Each row is a point on a tangle of strands that fork, close into loops and nearly touch. The rows are in no order.
In the rows, zero is written as 128.
Two points are linked if the straight distance between their rows is under 61.8.
Z378: [141 141  76 103 111 162 135 153 111 179  85 119 130  83 146]
Z240: [158 123 101 108 115 144 118 124  94 162 100 152 117 131 131]
Z283: [173 151 105 127 163 135 143 139 148 178  98 106 122  96 166]
Z247: [ 42  97 100 104  99 140 129 149 136 161 127 146 144 113 122]
Z374: [132 132  70 117 121 145 125 148 141 182 102 111 141  82 166]
Z630: [196 136 133 140 209 112 166 124 163 166 101 105 109 117 155]
Z438: [116 137 174 139  96 130 125 121 115  91 166 152 116 152 103]
Z356: [146 110 128 157 160  91  83  86 160  98 176 104 135 158 159]
Z744: [103 140 179 104  90 136 128 129  93  86 128 171 112 165  71]
Z931: [176 127 125 156 157 106 112 107 147 140 135 123 117 144 152]
Z171: [114 130 162  94  94 134 118 123  83 103 106 180 112 173  73]
Z377: [145 147 108 150 180 109 123 126 186 128 136  60 139 115 180]
Z331: [106 145 184 128  86 136 134 126 102  79 157 159 114 157  81]
Z737: [141 129 127 112 100 137 123 129  96 136 112 158 115 146 112]
Z548: [116 110  83 102 106 131 107 125 133 168 125 146 136 117 148]
Z615: [ 96 108  78  89 100 143 110 128 117 171 110 158 135 116 133]
Z537: [168 181 145 141 153 143 184 163 149 149 101  94 117  89 147]
Z691: [157 177 125 136 124 155 173 170 127 153  93 103 120  87 139]
Z464: [179 150 171 161 125 134 168 147  90 109 109 133 103 142  86]
Z29: [112 106  86 145 148 103  98 119 173 127 151  84 154 126 175]
Z398: [146 167  98 121 118 160 160 166 123 173  84 104 130  74 149]
Z678: [176 141 114 145 160 119 125 126 151 159 118 112 122 119 161]
Z326: [ 62 103  88  82  97 147 117 141 118 170 114 157 138 115 119]
Z607: [171 150 124 145 202 105 140 123 185 132 127  70 126 121 179]
Z428: [123 115 103  66  97 161 109 123  72 142  71 169 122 137 104]
Z521: [165 136 176 136 104 131 159 142  62  81  83 156 110 164  63]
Z871: [ 50  85 147 137 151 101  97  96 157  81 202 117 158 134 136]
Z860: [195 126 142 142 140 127 162 133  66 131  74 144 106 148  62]
Z648: [150 145 176 163 112 130 142 126 116  89 164 136 115 142 110]
Z770: [191 141 163 161 146 124 174 141  87 128  99 133  99 140  74]
Z667: [ 46 103 115 117  98 137 136 149 141 144 142 137 146 114 123]
Z269: [ 46 107 158 135 119 127 125 120 146  97 188 134 145 120 114]
Z498: [106  99 126 148 149  95  84  87 160  87 192 103 145 147 154]
Z155: [101 127 142  67  98 143 109 122  81 116  83 185 118 164  74]
Z857: [108  90  75 109 123 114  88 111 151 166 136 142 145 127 158]
Z911: [104  90  85 130 143  93  79 100 170 131 159 108 151 142 169]
Z33: [153 111  84  80 110 164 108 120  78 165  78 160 123 128 119]
Z907: [122 122 119  66  95 155 115 130  70 122  68 174 125 146  89]
Z106: [165 117 128 161 163  98  94  96 157 116 160 112 127 154 160]
Z645: [183 128 164 143 122 130 166 141  55  98  67 153 109 160  53]
Z158: [132 124  91 147 158 105 105 120 177 129 143  75 146 120 179]
Z874: [131 162 176 175 116 133 151 140 135  73 177 100 130 103 131]
Z445: [149 155 182 173 114 133 147 131 122  79 170 119 119 126 118]
Z665: [ 46 102 167 140 135 115 111 105 147  82 203 133 148 124 115]
Z606: [111 154 164 171 106 136 153 146 139  77 176  94 140  91 134]
Z942: [180 148 136 145 207 107 159 123 181 143 116  84 117 118 171]
Z349: [174 165 134 134 173 136 178 152 161 168  95  98 116  92 160]
Z621: [ 74  87 138 138 153  91  86  83 157  74 202 112 152 147 144]
Z51: [160 148 170 142  96 140 159 148  83  96 106 143 109 151  86]
Z789: [ 72 126 147 101  96 132 114 122 120 120 146 167 124 150  90]
Z681: [107 126 136 110  95 128 116 120 114 130 139 164 122 150 108]
Z722: [156 143  81 122 143 138 126 139 150 182 100 106 132  88 172]
Z109: [ 49 111 137 130 100 133 135 143 145 116 165 132 148 113 120]
Z976: [ 91  76  67 118 136 100  82 106 171 153 145 118 158 136 169]

A fork is a point with three links, a tip a point with one. Leave the first point through the second and follow the links. Name the first fork or tip that comes.
Z871 / Z621 -> Z283
Z907 / Z428 -> Z789
Z377 / Z607 -> Z630
Z331 / Z438 -> Z606

How many points has the smallest loop of links through each point below? Write none if it is on no loop.
Z722 -> 8
Z51 -> 6
Z678 -> none

Name the points in between on the shortest way along the links from the first point to the second, in order.
Z667 / Z871 -> Z109 > Z269 > Z665
Z871 / Z106 -> Z621 > Z498 > Z356
Z874 / Z171 -> Z445 > Z648 > Z438 > Z331 > Z744
Z378 / Z931 -> Z374 > Z722 > Z283 > Z678
